Points, in no order, along strands that fork and pass close to each other.
Two points are linked if the straight distance between their rows is under 154. Some points are linked to none.
matut: [ -4 -52  24   6   1   7  20  22  -6  -7  11 -31  -8   3  -2  13  35  -2
  26 -39   9  -8  14  23  -7 -29   0   8  19  18  22  28   4  -1  -6   9
   5  24 -24 -35  -4   5 -38 -13 -11  -6  16 -10  28 -15 -22   7 -12 -28
 -11  16 -16  -3  10]
sipir: [  9   7  -4  44 -53 -20   1  -9  -6 -23  13   9  11 -49  18 -28  -4  -6
   0 -25  -2 -12   1 -15 -24 -24  -1   3  18  18  -1 -28  37  19 -37  13
  14   2 -33 -18  34  24   5  47  34  22 -26 -11   7  -2 -10   6 -27   9
   9   0  16  -1   0]
gope: [-11  38 -23  21  18 -14   1   0  10  45  19  15  41  18   1  -9 -18  15
 -46  20 -24 -33  -9 -33  36  14  -5 -33 -43  -8 -39 -23  -5 -29   3 -16
 -20 -11   0  23  -9 -36  17  23   5  -5 -11 -15 -42  31  20 -14  24  -3
  38 -28   8  -2  -1]
maz: [-29  60 -13  -6  17  -2  -2  28 -13  12 -39   7   8  -7   5  33  -9 -17
   6 -21   0 -23 -11  25  11  60 -11  -4 -16   4   0 -55 -12 -19   9 -47
 -13  12  17   6   8  14  38 -19 -23  -9 -26  36  -1  15  31  26  24 -16
  51  15  20 -26 -29]
lur: [ 20 -45  18  -7  27  -2   6  -4  19  26   8  10   5  22  11 -52  20   8
 -20  17 -15 -25 -38  10 -11 -13 -16 -14 -25 -22 -22  -2  15  -9   4  23
  15   6  13   6  17  12   1  49  28   7  12  14 -23 -37 -18 -12   5  13
 -70 -14 -11 -15   1]
zonav: [-12  19  10  32 -13  35  26   8 -39 -18 -13  -3  -9 -64   0  22 -16  -1
  30 -25 -27   2 -17  43  10  -4  -6  34  10  -5  39 -34 -19  -7 -13 -27
  -8  -8  12 -14  -5 -13  -6  -7 -19   1 -12   8  28 -15  25   4  24 -12
  42  20  -9  12 -15]
bukub: [ -1 -16  -1  20  24   1  16   2  14  30  14   1  24   6  27 -39  25 -22
  -8  -5 -21 -35 -42 -28 -11  -9 -19 -18 -33  -7 -25 -33  28 -25   6  -8
   0  25  -2   9  33   5   2  45  -1  -8  -4 -10 -33  -4 -16 -22   3   8
 -23 -16   4  -9 -21]
nif: [ 28 -30  18   6  -1 -26  16   6 -19  -7  -4 -14   7  20 -15  14  23 -10
  19 -17  13  19 -15   4  -4  -1   0 -32   7  15  22  22  35  29 -13  26
 -17  45 -18   0  31   6  13  36 -10  -3  -8   1 -20 -12   6  12 -53  -5
 -34 -16  -8 -19  25]
fipok: [  7  -5   4  29 -28 -42  19  32 -19 -18  -2  -2 -15 -14  13 -17 -18  24
  21 -15  -6 -14  -8 -20 -25 -22  11  -5  22  12   4 -17  31  29 -47 -13
  19  -5 -44 -14  13 -12 -28  16  10  17 -15 -35 -21 -28 -13  -5  -9  20
 -14   1 -18  22   1]
vuful: [ -1 -16 -13   8 -29  -7  49 -20  -3  35 -10  -2 -10 -58   5 -31 -25 -13
  -9  -7  28   0 -13 -20 -56 -15  33  32  32   8   2  -3 -21  12 -41 -16
  15   5  24 -12 -18  14 -16  15 -15  26  24 -23  -4 -40 -22  -3  23  56
  21  28   3   7 -32]
menep: [-18  32  24 -21   2 -19  24 -33 -19 -12 -11   9  21 -17  -4 -44   2 -14
 -19   3 -15 -18  17  -6 -11 -28 -28  15 -18   4  -8 -17   4  -9  -5   4
  20  -9   1  -9  -6  25 -13  -2  39  18 -11 -13 -15 -16   5  -5   4  47
 -20   6  23  24 -13]
mup: [ 14 -25   7 -22  15 -14  -2  17 -19  -2   2 -14 -50  40 -26   6  10  33
  -2  23  -2  -2   8  27 -12  -5 -23 -13 -18 -15   9  45  13  15   6  11
   2  -7 -25  23 -17 -21 -21 -32  20  33  42  -5 -32 -13  11  -3  -7   5
 -69  10 -44   2  32]
zup: [ 11 -29 -27  15   0  28   3   4  24   7 -12 -10 -12  -2  42  -5   6 -26
 -10  -1 -13  15 -35   9 -20  -8 -10  31   8  -8   6 -23  10   4  10 -39
  -5 -14  13  15  62 -12   6 -11  -7   5 -22 -12  43 -30 -10  32  21 -44
 -31  22  31 -24   9]
pag: [ -7  17  27 -23  18  -4  40  10   3  27 -15  20  24  46 -11  34  11  13
  16   0   9  17  22   8   5 -10  -3   2  14  -7  14   7  -6   0  23   5
 -22  -3  -9   7  -3 -12  -1 -24  42  -6  -4 -14   8 -15 -12  -5  31   6
  -9   6  71  -9   0]
zogi: [ -5 -10  -4 -21  -4 -19 -19 -14  20  -9 -21 -14 -22  29  -1 -10 -20  27
 -23  54  19  20  12 -16  16 -27  12   8  18 -11  -2  61  -8  37   1  24
 -21 -20  -1  11 -23 -14  27   4 -11  -2  -8 -14 -17  12  29   4   3  34
 -34 -20  12  28  21]
veve: [  5 -28 -17 -11 -12  -7 -61  35  13 -23  27 -11  -8  29 -13  20  12   9
  -4   0  23   0  -3   5  24  32  15  -6  -7   6  33  48   2  17  32   6
  -4  33  20  28   2  -2  39  25 -15 -31   9  33 -19  17  34   2 -42 -42
  -4 -37 -29   0  32]
Zisun: [  2  -5   7  24 -51  33  16  -1   7 -30 -31  15 -41 -40  38  10 -27  14
   6   7 -37  25 -24   8   2 -23  -5   4  -3  13  15   4  -5  24 -16  -9
   3 -26  -8  -3  32 -34  -8 -27 -31  -6 -26  -3  23 -23 -26   6   4 -19
  -5   5   1  25  18]
vapop: [ 10   5   6   2  20  -9  16 -10 -28  14 -13  15  16  17  -7  16  14 -17
   0 -15  19 -30  31 -15  -4  48 -18  -9  29  -7 -28  -9  14 -32  20  18
 -11  22  -8  17 -71   7  13  -9  33  21  44  12 -14   0 -27   0 -19  24
  40  11 -12 -31   6]
Mufop: [-10   9  -8 -10  44  12  18  -1  -2  36  38  -9 -23  34  10  17 -22  22
  -5  10 -16  -5   8  39  33   7  17  12 -26 -24  -1   2 -14 -15   6 -23
 -31 -20 -39   5   3 -32  19  -1   9  12 -14  -7 -23  32  51  21  28 -31
  11  11  13   5  -3]
Rit: [-10  18   0  -8   9   3  15  30 -10   4  -9  15  -1  11 -21  43  16  14
  28 -36   9   6  13  -5  43  24  14 -15  -4  -2   0  16   9 -12  37  18
 -15  34  -7 -11 -27  -6   1 -20 -20 -31  28  30 -24  30 -21 -17 -22 -20
  41 -36 -20   4 -14]
vagam: [ 13 -21  16  10  -6   2   1  -7  21  -1 -13   4 -23  17  11   4  13  17
   4  25   3  22  21  11   0   1  -6  35  28 -46  -8  23 -10  21  -5  -6
 -38 -22   0   9   9   0  34 -25  24  12  15   5  31  -8 -12  24   5 -37
  -8  14  32 -32  22]
Geseg: [  1  -7  12  -9  18 -17  12  51 -35  18  30 -21  42  42 -13  17  12  -2
  43  -9 -24 -16 -22 -37 -14  -9 -25 -43  -1  24  -3  -4  35  -4  12  10
   8  11 -46  14  11 -48 -24  18  21  -5  -2 -35 -38   3  34 -23 -12  38
 -33 -21  -7  31  23]
koge: [ 17   0  40 -16 -20 -21 -38   0  10 -29  -4   7 -20  14  -2  17   7   5
  32   8  15  34  36  -9 -26  17  -4 -20  44  28  -5   3 -11  24 -26  -8
  29 -10 -10  18   2   7 -28 -48 -22  17   7 -10  16  -3 -26 -10 -38  28
 -35  21 -14 -10  44]
lof: [-15   0  17   5 -31  -8 -22  11 -30 -37  -8   2   4   6 -21  24  14  16
  18  -4   2   6  -2  -1  19  -7  26 -31  -7  25  23  24 -21   5  26  47
  18  40  11 -19 -10  -3 -10   3 -28 -23   1   8 -22  13  18 -13 -59  22
  -5 -29 -42  44  15]
gibel: [-10 -32  14  -5  29 -25   0   1   6  -5  -4 -36   9 -38 -10 -37   0 -13
   1  16  25 -13   2 -10   6   6  -5  13  46 -16   7  39  14   7 -16   3
 -25  15  20 -21 -53  35  32  23 -23  -2  23  36  -8   9   3 -18  -3  14
  26  12 -46 -20   7]
Lon: [  4   9 -18  -6 -26  11  31 -25 -24  31  -9   0  13 -41 -14 -31 -18  10
 -33   8 -20   9 -18 -32 -45 -13  21  40  -7  -3 -16 -44 -43 -13 -44   3
  17 -14  14  -1   4 -18 -36  11  25  46   7 -29  15 -41  -1   1  45  46
   4  -1   9   9 -36]
fizug: [  5  34 -14  -6  -6  28  -8  33  -1  -5   4  12   1  23  -4  61  19 -11
  29 -33   5   2 -12  29  23  24  33 -35  -7  28  -7 -23 -11 -12  28  -5
   8   6   2   1  12 -17 -28  -9 -21 -37   3  21  19  30 -16   5   3 -34
  26 -20   6 -21 -26]
pelor: [  9  10  -1  16 -35  39   2  17 -16 -20 -14   1 -42 -52   1  31 -24  11
  29 -23 -50  21 -23  31  -2  -6  -4  20  16  -5  12 -24 -33  10 -25 -25
   1 -38  -2 -18  -3 -40 -26 -59 -37  -6  -1  12  42 -19  -7  -4  21 -39
  20  21 -12  26   3]
dovig: [  0  -2 -24   1  15 -27 -10 -29   9  30  21   0  -2   3 -21 -15 -12 -12
 -26  -3  57 -30  10 -15 -22  21  21 -11 -13  16 -16   5   5  -3 -36  -3
  14   2   1 -16 -48  12 -11  -1 -16  12  39  -4 -20  -5 -31  -3  -9  13
   3  -4 -42 -13 -27]
bove: [ -3 -25  16 -22  25  25  27  12   9  10  20 -18  15  20  -2  37  26  -6
   9 -36  22   4  42   7   8  -7  22  16  36  -1  -6  30  -6 -11  29  28
   0  16 -16 -29 -32  12 -32 -15  10   4  18   5  41  14 -46   4  13 -32
  48  13  18 -22 -16]
pup: [-10  -3   1  23  -7   2  14  21  -6  25  18  27  23  22  13  10   8  20
 -17 -11 -32 -10 -26  16  18   3  12 -24 -34  -9 -17   0  18 -11  51 -20
  11  -9  -7  12  42 -37 -18  18  22 -17   9   4 -16   2  30   2   4 -38
   5 -30  15  -2  24]
Dun: [ 14   3 -44  -2  35  20   9  -7  18  27   3  -7   6  -2  23 -11 -26 -39
 -30 -19  -6   0 -32  -4 -18  -2   6  25 -33  -4  12 -51   8  -4   1 -32
   8 -14  -8 -18  62   6  -3  10 -10  10 -51  -9  19   6  -7  38  31 -48
  -1  21  40   8 -43]
lopaz: [  1  15   6   3  -8  10   1  -3 -19  -2  13   7   0  30   5  41  15   5
   7 -12  24   9  43   5 -16  20  26   3  32  -3 -11  -2  -9   2  -2  14
  11  -2 -17  -4 -48  -9 -22 -17  24  19  35   2  36  -4 -28  19   6   1
  32   9   6 -38  -7]
mep: [-14 -26   0  -1  34 -29  -1  22  26   7 -22 -14  26 -22 -12 -12   9  -4
  18  -2  32 -16  -4 -13  26  28 -17  13  35 -11  15  29   7   6  21 -16
 -38  19  36 -27   0  32  60   9  -6 -26   6  46  21  17  -3  -3  -2 -31
  43   4 -15 -33   6]
gomuk: [  4 -18   0  32  20  17  24  20 -31  17  23  -5   7   6   1  10   5 -36
  44 -52  15 -17   0  17   3 -26  -8   1  15   3   2 -34   8 -31  -5 -10
  -6  17 -28 -11   3   8 -22  -2  -8 -24   6 -27  25   1 -26  32   0 -39
   4  26   6   9 -27]
Leb: [  2  14 -13  -2 -21  47   7 -22  25   3 -24  21 -12   5  13  44  -5 -19
   7 -11  17  28 -12   0  15  13  46 -18  -9  22 -27  18 -16  -6   3  -4
  -7  -3 -13  -5  17 -18  10   1 -34 -11 -21  14  25  21 -17  19  26 -36
  39 -11  27 -13 -17]
lel: [-30  41  15 -16   0 -23  10  16   1 -11 -14   0 -28  -5   3  35 -18  30
  10   4  -8  26  27  32 -10   8  12  25  19 -17   8  -2 -36   7 -34 -17
  -8 -20  -5 -27 -43   8   4 -53   5  11 -17 -13  12 -14   2  -4  23  15
  31  28  29  17 -13]
Noku: [ 14 -35 -18  51 -31   9   7 -15  -8   8  13   3 -19 -18  21  -4  -5  -7
   5   0  15   8  12   1 -19  -7   1  31  30 -22  15  11   1  15 -42   6
 -21  -3  -9 -10  -9   2  31  12  15   3  13   2  42 -25  -9  36   4 -24
  20  31  15 -28  -2]
fotud: [  8 -13   1 -18  14 -17  -8 -22 -21  -3  21  -5  36  37 -14  -5  21 -51
 -20 -14  19  -8   8 -41 -20   5 -36 -35  -9  30 -36  22  34 -18 -23  50
   4  40 -29  16 -13   2  21  51  37  24   1 -33 -22  -8  -6 -10 -29  54
 -28  -8   2 -13  25]
Lala: [-28   9 -22  26 -11 -19 -19   1  23   8   1  23  40  13   5 -29 -11  17
 -47  22 -23 -12 -19 -12  24   1   1 -26 -54  -6 -32  -1   8  -8  34 -10
  -3 -11  31   0  21  -9   8  31   4 -24 -20 -10 -23  12  28  -9   4 -12
   8 -39  11  15  22]
sama: [  5  -2  -1 -22  24  28 -11 -29  33  17  -5 -16 -49  -5 -14   4 -23  -6
  -4  17  -7  30  17  27  -8   8 -12  21   4 -11 -18  -5 -29  -2 -27  -8
  -6 -34   4  18 -23 -11 -18 -47 -39  20   0 -25  33   7  -7 -11  49   1
 -21  48  16 -23 -32]
kemut: [  0  -3   0 -13  14  -6 -12   4  21  18   6   2 -28  27   0   1  -1  16
  -5  17   1   1   9  40  28  33   2  25  -3 -32   5   9   1  15  32 -35
 -22 -35  -6  18  44 -10  36 -30  -6  14 -15  24  -3  27  34  23   0 -49
  -7  19  20 -24  21]
doguv: [-12 -11   5 -10 -19   4  -1 -22  37 -17 -13  -6  -4 -15  20 -30 -26  -1
 -21  24  12   4  -9 -13  29 -33  30  25  21  10  -6  52 -15  29   3   4
 -10 -15  -4  -9  16 -23  29  37 -24   0 -40  -6  -5  23  32  14  19   4
   7 -27  39  34  -8]
gigaf: [  2  17 -18  52 -42  24   7 -20 -13  -8  16  19   7 -30  33   1 -17 -20
  10 -27 -16  -9  -6  -4 -22 -12   6   4   7  17 -20 -53  13  -9 -25  -6
  16 -12 -33 -15  33  -6  -2  24  26  22 -36 -17  37  -4 -24  24   6 -19
  35  19  31   2  -7]
vume: [ -6   9   7  -2  15  -5  17  41 -33  -5  10  -9   1  16  -2   9  11 -15
  29 -23 -15 -25 -25 -13   6 -37 -26 -28 -31  12   8 -15  11 -27  -9 -19
  -5  20 -26  10  -7 -17 -32   7 -14 -36   1 -36 -45   5  13 -18   5  26
 -28 -16  -8  39 -22]
zes: [ 26  -1  30  -5  -4  -8  -3  31 -12 -31  -4   4  10 -15   0  -4  -5  67
   0  42 -17  11 -19   9 -16 -17  17 -25   4  -8  16 -15  -2   9 -17 -10
  21 -31  28  40  13  14 -44   9  26   9  33  10  -8  -6  14 -29   5  -8
 -27 -15 -60   8  48]
Zedek: [-11  23  15 -19  42   4  50  -3  15  42 -29  -6  29 -23  -9  -6   6  23
 -22   4 -20   2 -11   3  28   6   3  31   4 -29  25 -11  -3 -10  48  -8
 -19   6  34   4  -5   7  10 -16   2 -23  11  20 -23 -13  -5 -30  15  -4
  24 -26  18  -5 -15]
Galok: [ 14 -12 -20 -18  53  40  -3 -37  15  23  24 -15  -8  -6   6 -17 -30 -33
 -15 -11  -9  12  11   6 -11 -25 -14  33 -43 -17  19 -22 -10 -20 -11  -4
   9 -23 -10 -20  12  29 -18  -3   1  13 -20  -8  31   5  -3  37  24 -34
  -4  28  17   6 -47]
Darev: [-17  31   9 -34  -8  17 -17 -11  30 -32 -44   6 -15  22   1  10  12 -10
  22  30   6  15  10  20  16  27  -5  -9  19  12 -16  14 -18   3  52 -15
   3  -6  32  13  19  14  27 -24 -15  -9 -37  19   5  19  23  -6  17  20
  -7  19  34 -10   1]
mudi: [ 15  -9  -6  28 -19   3   3  19 -18 -10  -5  -2 -37  30 -13  38  -2  10
  37   9  21  20  -5  16  11  -3   6 -12  -5   0  21   2  15  21 -29   1
 -17   1 -34  22  14 -29  -6   0 -20  -8   5 -18  -6   3  -4  16 -10 -19
 -34  -8  -7 -13   0]
Mif: [-13  -8 -18 -12   4  16 -22  30   3 -20  15 -15 -14  22  -5  14  15   5
   4  19   6 -11 -12  24  24   3  -3  -5 -21   8  33  30   0  -7  45 -11
  -8  19  23  35   1  -7   5  20 -13 -25   1  10 -36  15  36 -17   3   2
 -24 -19 -31   4  11]
zoga: [  7 -38  16  -6  12  47   6 -56  19  11   2  -4 -25 -13  -5 -35 -12 -27
  -1 -16  10   4  23  23 -14  -9 -11  33   3  -2 -24   8 -10  -8 -19   8
  29  -9  -9 -18  -7  26  -9 -19 -18  18  -1 -16  30 -15 -22   7  26 -23
  -1  55  16  -3 -17]
vib: [ 10 -46 -12  18 -30  14   7  -3  40 -24 -18  -2 -31 -45  43 -11 -14   0
  -9   1 -11  14 -46  10   6 -13   4  26  15   2  -2  24  23  27  -2 -21
 -18 -14   8  -6  51 -17  29   2 -22  -6 -32  11  25 -27 -19  17   4 -42
 -10   5   6   4  29]
Fab: [  5  -7   4 -43  22  17  -5   9  28  17   0 -18 -49   9 -36  28  11  22
   3  -7  -9  15  35  58  -3  15   4   6   9 -26 -32  19 -15  -9  20  -1
   0 -21  16  -3 -45 -25 -40 -69 -17  35  34   6  22  26 -20 -37  34  -9
  -7  47 -17 -29 -21]
Nesa: [ 22 -28 -31  29  16  -3 -20   5  33   0  23 -13 -12   1  25 -40 -18   9
  -9  21  16 -15 -32 -14   7  -8  21  -1  -2   6  10 -16  28  26 -35 -13
 -11  -6 -12  23  44  -4  21  62  -8  17 -29  -1   1   5 -12   0  13 -12
 -24 -12 -11  -9 -12]
vozo: [ -8  30  -2  28 -42 -25 -21 -16  -6 -24   3  24  42 -24 -10 -26  -3  10
  -7  15   6  -5  -4 -16   4  12  18 -20  -3  16 -20 -33   4   6 -30  21
  12 -16  12 -17  24  34  -4  34 -13  14 -20  11   3   7 -25 -17 -31  19
  21 -26 -23  -8   8]
Komi: [ -4  -3  15  27  11  21  40  14 -24   1 -15   5   3 -43   5  33 -21 -14
  43 -58  -9  -4   1  14   7 -27 -12   9  16  12  -1 -16  -4 -40 -20 -33
 -20  15 -18 -11 -24  -4 -20 -13 -17 -28 -11 -33  20  -8  -2  12  25  -9
  45  40  14  23 -19]
fub: [  9  16   7 -11 -51  -5 -41 -30  -6 -38  23  21  17   1  -7 -10  20   0
 -24  32  19  11  16 -14  -4  -6   3 -17 -12  16   3  10 -11  14 -27  41
  18  -8  11  16  12  21   7  27  12  21  -1   7   5   9 -14   2 -39  30
 -14 -35  -1 -20  21]
kat: [-27  30   0   8  -3 -18  -6  10 -16  -2 -13   9  -4  -1 -20   1 -19  23
  17 -18  -5  -5   0 -19  53   6  23 -20 -24   3  -3  -2  -6  -1  24  12
   2  18  -8 -25  -7   6   8 -22 -39 -51   7  15 -32  39   4 -13 -34 -12
  35 -33 -33  57 -11]
Ledes: [  1  -2 -23 -30  24  12  17   0 -20   5  47 -11   4  41  19   8  17 -11
 -26  -5   4   2  26 -16   5 -20   0   6 -21 -10  20   5   7   2  13  21
  12   4 -27   1   6   2  -1   7  54   3  17   3   4  12  -9  32 -10 -14
 -19 -22  29 -10 -25]
Tup: [-25   9 -18  20  10 -27   5  13   0  10  17  -9  26 -22  16 -31  -2  -7
  -4 -22 -23 -29 -21 -55  -7 -34 -31 -13 -32   3 -22 -31  31 -36 -28 -17
  -6  10 -28  12  -5  -8  -9  19   0  -7  -8 -42 -31  23   3 -25  -6  39
  -4  -1  -3  30 -27]
vukon: [ 24  14  12  -2   1   5 -13   0   0 -17  -8  35  26 -11   0   0   1  31
 -13  43  -4  16  -8   8   0  10   0 -10   2 -32  -7 -13   1  -4  19  -1
  -6 -37  43  36   4   7  -5  14  44   7  21  21  10  -2  20 -10   9   1
  -8 -17 -12 -26  43]
taru: [ -8   3 -12  -1   7 -33 -11   2 -19  -8   8   1  29  24  -6   5  17 -31
 -16   0  15  -6  -9 -24  -3  -5 -31 -34 -33  21  17  18  32  -3   6  26
 -14  43  -1  11  -2  17  23  37   4 -21   0  -9 -43   7   8  -5 -48  28
 -25 -32   7   6  11]
natev: [  7  10   9  23 -20   3   4  20  -1  -8   2   6  24  14  11  11  16  -4
  13  -5 -16   4 -16  -3 -35  -9  17 -29  11  30  -7 -50 -13  -7 -26  -7
  33 -13   0  -5  13 -13 -64   2  14 -13  -7 -24  34 -33 -39 -18  17  12
  -9   2   0 -13 -12]
suvu: [ 19  -2  32 -27 -19 -34 -49  -7  -8 -46  16  18  22  17  -7  10  19  -8
   4  15  11  14  14 -16 -40   0  -5 -39   4  19  -7  10  -4   6 -17  34
  27   2   3  15   7  20 -12  15  15  29  -4  -9  -5   5   1  -3 -61  48
 -45   7 -25   6  61]
Dupeg: [-17  14   0  -4 -48   6 -26 -20 -29 -43  -2  21  -1   0   5   7  26  -6
 -26  11  -1  12  25  -2   2 -27  -9 -22 -38  11  23  34 -17  -6  37  44
  18  21  31 -14 -16  16   0 -11  12  -2   7  10  -2   4  13  -5 -47  31
  -4 -12  -2  24  16]
mizu: [  9 -14  -2 -21   6  -3  12 -36 -24  11   5  14  -4  17 -20  -5  14 -45
 -32 -23  48 -16  28 -20 -24   4 -13 -15  -5  18 -18  27  13 -22 -18  38
  14  41  -8  -3 -56  20   2  12  19  22  38 -13 -15 -23 -36  -4 -20  34
  -7   6  -3 -22  -8]
gel: [  2 -21  24 -23   1  24 -19 -30  36  -3  12  -9 -51 -16  -6  -5   7   1
   1  18   7  43  16  17  22   3 -11  25 -12 -11  17  43 -10  25  15  20
  -8  -5   7   8  12   1  13 -41 -56  19  14  36  21  32 -20  -1 -14 -20
 -27   2   1 -13  -6]
zelek: [ -4  29   5   5  36  -6  43   7   1  43 -23  -2  26 -10   9   9   8  -3
   6 -24 -21 -11 -17  10   6  36   0  35   9 -30  13 -62  -2 -23  28 -29
 -22  17   9 -11  18  22  35 -33   4 -14   3  27  -5  -4 -14  18  -3 -31
  47   2  21 -13 -25]
popo: [ -3  15  16   8 -23  -3 -26  32 -12 -31  12   2  25 -16  -8  -4  17  22
  -3   8 -40  -2 -23  14 -20 -14 -12 -20 -21  20  20 -41 -19 -10 -18 -16
  35 -21  30  10   8  -7 -60  -1   5  -7   2 -10   6 -26   3 -31   1  19
 -26 -15 -38   4   9]
bafo: [ -4  16  -5 -42  15   2  -3 -26   7  14   1  -6  38 -16 -19 -44 -11   0
 -30  14 -13 -10 -11 -24 -21 -16  -2  47 -12  -1 -20 -25 -23 -16 -24   4
  25 -37  27   9  -7 -11 -37  11  43  28  -3 -13  18 -35  12 -18  45  40
 -31 -18  23   5 -27]
Tava: [  7   0  -5   2 -30  26  -6 -32  28  -4  -1  20 -14   6  30  -4  -5 -10
 -19   4  12  15   9 -17   3 -27  15  16 -25   3 -18  30 -16   6 -19   8
   1 -14 -24  -7  14 -14  20  23   2  -1 -20  -6  11   7   1  37  15 -28
   5 -26  53  12 -13]
Pobiz: [ -6  28   0  30   0 -13 -27  -1 -18  -7  13  10  33 -37 -21   1  -8   4
  13 -15  19 -11  -2  -4  14  29   8   7   2  16  25 -49   3   1 -27  -1
   9  -7  14   2 -16  13  -9  11 -17 -22  12  26  21  10 -13  -8 -13   5
  41 -24 -31  -5 -21]
Dud: [ -7   1   4  -7   2 -38  12  -4   1 -12 -30 -21  11 -15   7 -42   1  11
 -23   6 -11 -17   3 -22  34 -26   1  -2  19  -9   6  24  23  23  38   4
  -9  36  18 -26  19  44  51  16  -5 -38 -14  21 -40  11  33  -6 -45   8
   3 -28   3  26  25]
kag: [  1  32 -32 -20  44  12  -3  17   0  47  44  -1  -1  43 -11  16 -24   8
 -24  22 -13 -38   8   4  46  30  -3 -32 -23  -3  -6 -16   6 -18  28  -9
 -13 -11 -35  34 -23 -37  12  14  19  -5   5   9 -50  44  32 -10  20 -11
  22 -16  -4  -6  -2]
tuk: [ 11  20  -2   8  26  28  17 -35 -17  40 -25   5  28 -41 -10   7  -6 -26
   3 -31 -16  11   4 -15 -19  22 -10  24 -15 -16  19 -43 -11 -41  14  10
  -7  27  24 -27 -24  33  -7 -17 -10  -9  13  22  18  -7 -26   9   1  -6
  52  11   7  -3 -43]
Lanan: [  3 -23  -2  11   6 -22  21   1  -2  -5  -3   3 -25  18   7  10 -32  11
  27 -10  12  20   4 -12  -1 -18   8  -8   6  18  -4   8  19  15 -41   3
  -8 -11 -49   1   5 -32 -23   5 -12   6 -33 -48  -2  -4  -8   4  11  14
 -23  18  19  15 -14]
Goko: [ -6   1 -36  22 -29 -22  30 -16 -43  27  17  -4  -2 -51   0 -21  -8  -1
 -23  -1  28 -28 -10 -34 -51 -20   8  12   2  10   3  -5  -5  -4 -46 -26
   2  19   6  13 -25  12 -10  17  24  32  54 -17 -19 -35   8   1  -6  59
   9  10 -29  -5  -4]
varif: [ 14  -2  35   9 -15  11 -23   1   3 -13  17  10   0  29  19  10  24 -13
  10  -7  -4  22  20   0 -36  -6 -12 -20  12  25  -2 -35  -8   8 -22  -5
  45  -6 -16  11  23   5 -35 -33   8   8  14 -19  45 -18 -50   4 -26   0
 -41  17   7 -21  14]
zir: [ 22 -26 -23  60 -32  36  -2 -20  -6  14  -5  17   9 -22  24   0 -23 -15
  12 -25  -1  15  -2  -2 -38   9   4  24  39   9  -5 -43   1  -8 -21   2
   7   0   6   5  16  -7   4   7  21  -2 -13 -29  67 -38 -38  30  25  -4
  29  54  29  -4   4]
Kab: [ -5   3  32 -13   2 -46  -4 -20   5 -25 -20   6  20 -17   0 -52   2  -3
 -10   2   1  -7  17  -2  -4 -21 -21   1  15  -6  -3   2  21  13  10  14
  15  -5  20 -32   2  56  13   6  26 -14 -12  10 -10 -16   9 -10 -34  30
 -34   0   7  22  18]
bisa: [  5   8  19 -21  27 -26  36   2  19  31  -9 -14  33 -12  -3 -39   0  28
 -27  16  -9 -24  -8 -22  35  -1   2   3  16 -24  18   4  27   9  40 -11
  -8  11  19  19  21  32  38  17  10 -29  10  28 -51  -4   5 -30 -24 -21
  11 -43   8   4  17]
ref: [ -6 -25   7  -3   2  -4 -11 -33  28  13   5 -14   4 -34 -13 -53  -9 -28
 -20   0  39 -16   7 -10 -19  22  19  16  33   1 -22  33 -12  11 -27   7
  28  -3  25 -40 -50  28  19  15 -30  19  31  33  14  -2 -10 -11   8   9
  30  19 -34 -16  -8]
buz: [ -6  27   6 -19  -9  -6 -36 -24   0 -32 -30  14   9  38  -5 -11  -7  -7
   7  44   9  -5  11  -5  24   9  -4 -34  16   9 -39  11 -13  -4  55  19
   1 -12  33   9  -5   6  23   1   1   0 -41  -4 -10  32  43  -4 -13  50
 -12  11  17  16  24]
Vor: [ -8  15  10  -2 -15  -6 -10  24   2 -18   4   3 -59  -9   1  27 -28  47
   6  -3 -37  27  19  31   5 -13   9  16  -9 -28  11   3 -38  13 -23 -30
  -5 -33  -9  -1 -22 -28 -27 -73 -24 -13   2 -12   5  -6  19  -1  16 -17
   3  15   0  44  -2]
vizo: [ 20 -39  26 -23  30  -2  24   5 -10  -8  -4  -3 -18  15  -6 -22  19   8
 -10  15  -6 -21  -1  16   2  -5 -23 -16   9 -21  -1  35  20  -2  17  21
  -7   7  -4   4 -16  13   0  23  33  21  20  15 -39 -25   9 -15  -8  10
 -50   1 -42 -15  38]
falar: [ -6  38 -26   4   8   8 -43   1  36  -3 -32 -12 -30   6 -22   9 -17  10
  16  42 -12   0   5  25  16  56  -7  13  -2 -29  -1 -25 -19  22 -15 -21
   0 -13  21 -19  -3   8  57 -32  -1  -9  -2  37  17  22  -8  -8  38 -34
  27  12 -29 -22 -32]
Gesi: [-19   7   2 -28 -20   6   4  17 -21 -23 -29   1 -12  12   7  14  19 -20
  22  -2   2  -7  -3  14  11   4  11 -13 -10  21  20  30 -13 -13  76 -17
   5  30  19  -1  27   6  -1 -26 -22 -18 -36  13 -35  14  64   3 -11   4
   3  11   6  26  -6]
nav: [  2  -9 -14 -43   4   9  -8  -4   4  -7   9 -26 -46  48  -9  21   8  14
   3  44  -7  18  26  -4   1  -6 -16   9  -8 -15   8  58 -11  13  15  16
 -22 -10 -36  32 -14 -30   3 -37  21  23   4 -17 -23  12  32   8  17  26
 -50   5   8  11  14]
Tude: [-12 -29 -21  -7  -8 -13 -53  40  25 -25  17 -33 -11   3 -15   7  21  -1
  21  -5  30  -6  -1   4  29  27  -4  27  16  -3  30  47  -9  27  18 -20
 -20  10  14 -10  20   9  42  -7 -23 -25   3  47  28  33  18  14 -16 -56
  30  -5 -18 -12  27]
Mamir: [ 19  -5  -2  -9  19 -24 -14  31 -13  -2  -9 -16  25  44 -10  12  16  -6
  30  15 -23  -1 -13 -21 -29   7 -19 -49  13  16 -21  33  23  17  28  48
  -3   9   1   4 -12  -4   1  25   9  -6 -18 -35 -59 -15  46  -9 -19  51
 -26 -16 -42  37  59]
tef: [  2  26 -30  30   4  11 -10 -28  -8  19  -2   7  48 -32  -8  -7 -12 -20
 -25   6  -5  -3 -15 -19  -3  26  -8  12 -31   0  13 -46  -6 -20  -5  -4
  -8   7  29  -1   2   3  -1  25   1   3  -9   8  16   0   2  15  18  -6
  43 -16  14 -19 -28]
poko: [-24  -3  -3 -20   3   5 -37  12  25 -11   2  -3 -34  -1 -22  17   6  28
  -4  -1   6  23  20  30   6  14  11   5   3 -16 -10  45  -5   3  21   4
  10 -12  28 -10 -61 -23 -20 -40 -27   1  40  20  11  20  -4 -37  14   8
   1   6 -44  -1  -8]

Follow the links from the first point to the second, and from the first to the third. Name the last point that the two ways share.
fipok, ref, Dun => mizu
vagam, natev, Zisun => sipir
pup, mup, tuk => vozo
mizu, tef, mup => vozo
mep, kag, Vor => mizu
zogi, zir, vukon => fub
Tup, kemut, bove => sipir
zes, Noku, lur => fub

A fork is a point with three links. Follow the links from the first point to the second and name the forks in between, in order.
vagam, vuful => sipir, vozo, zelek
nif, Darev => mizu
tef, pup => vozo, sipir
Vor, zogi => pelor, mizu, sipir, vozo, fub
Mif, natev => mizu, sipir, vozo, fub
Zedek, Darev => zelek, vozo, sipir, mizu
Tup, mizu => fub, vozo, sipir
kag, popo => sipir, vozo, fub
zir, Gesi => sipir, mizu

A fork is a point with three links, a tip a point with one. Leave the first point through the second and follow the links. Name the first fork or tip that comes.
Rit, fizug => Mamir
mizu, dovig => buz
buz, Darev => mizu
zelek, Zedek => Goko
bukub, lur => fub
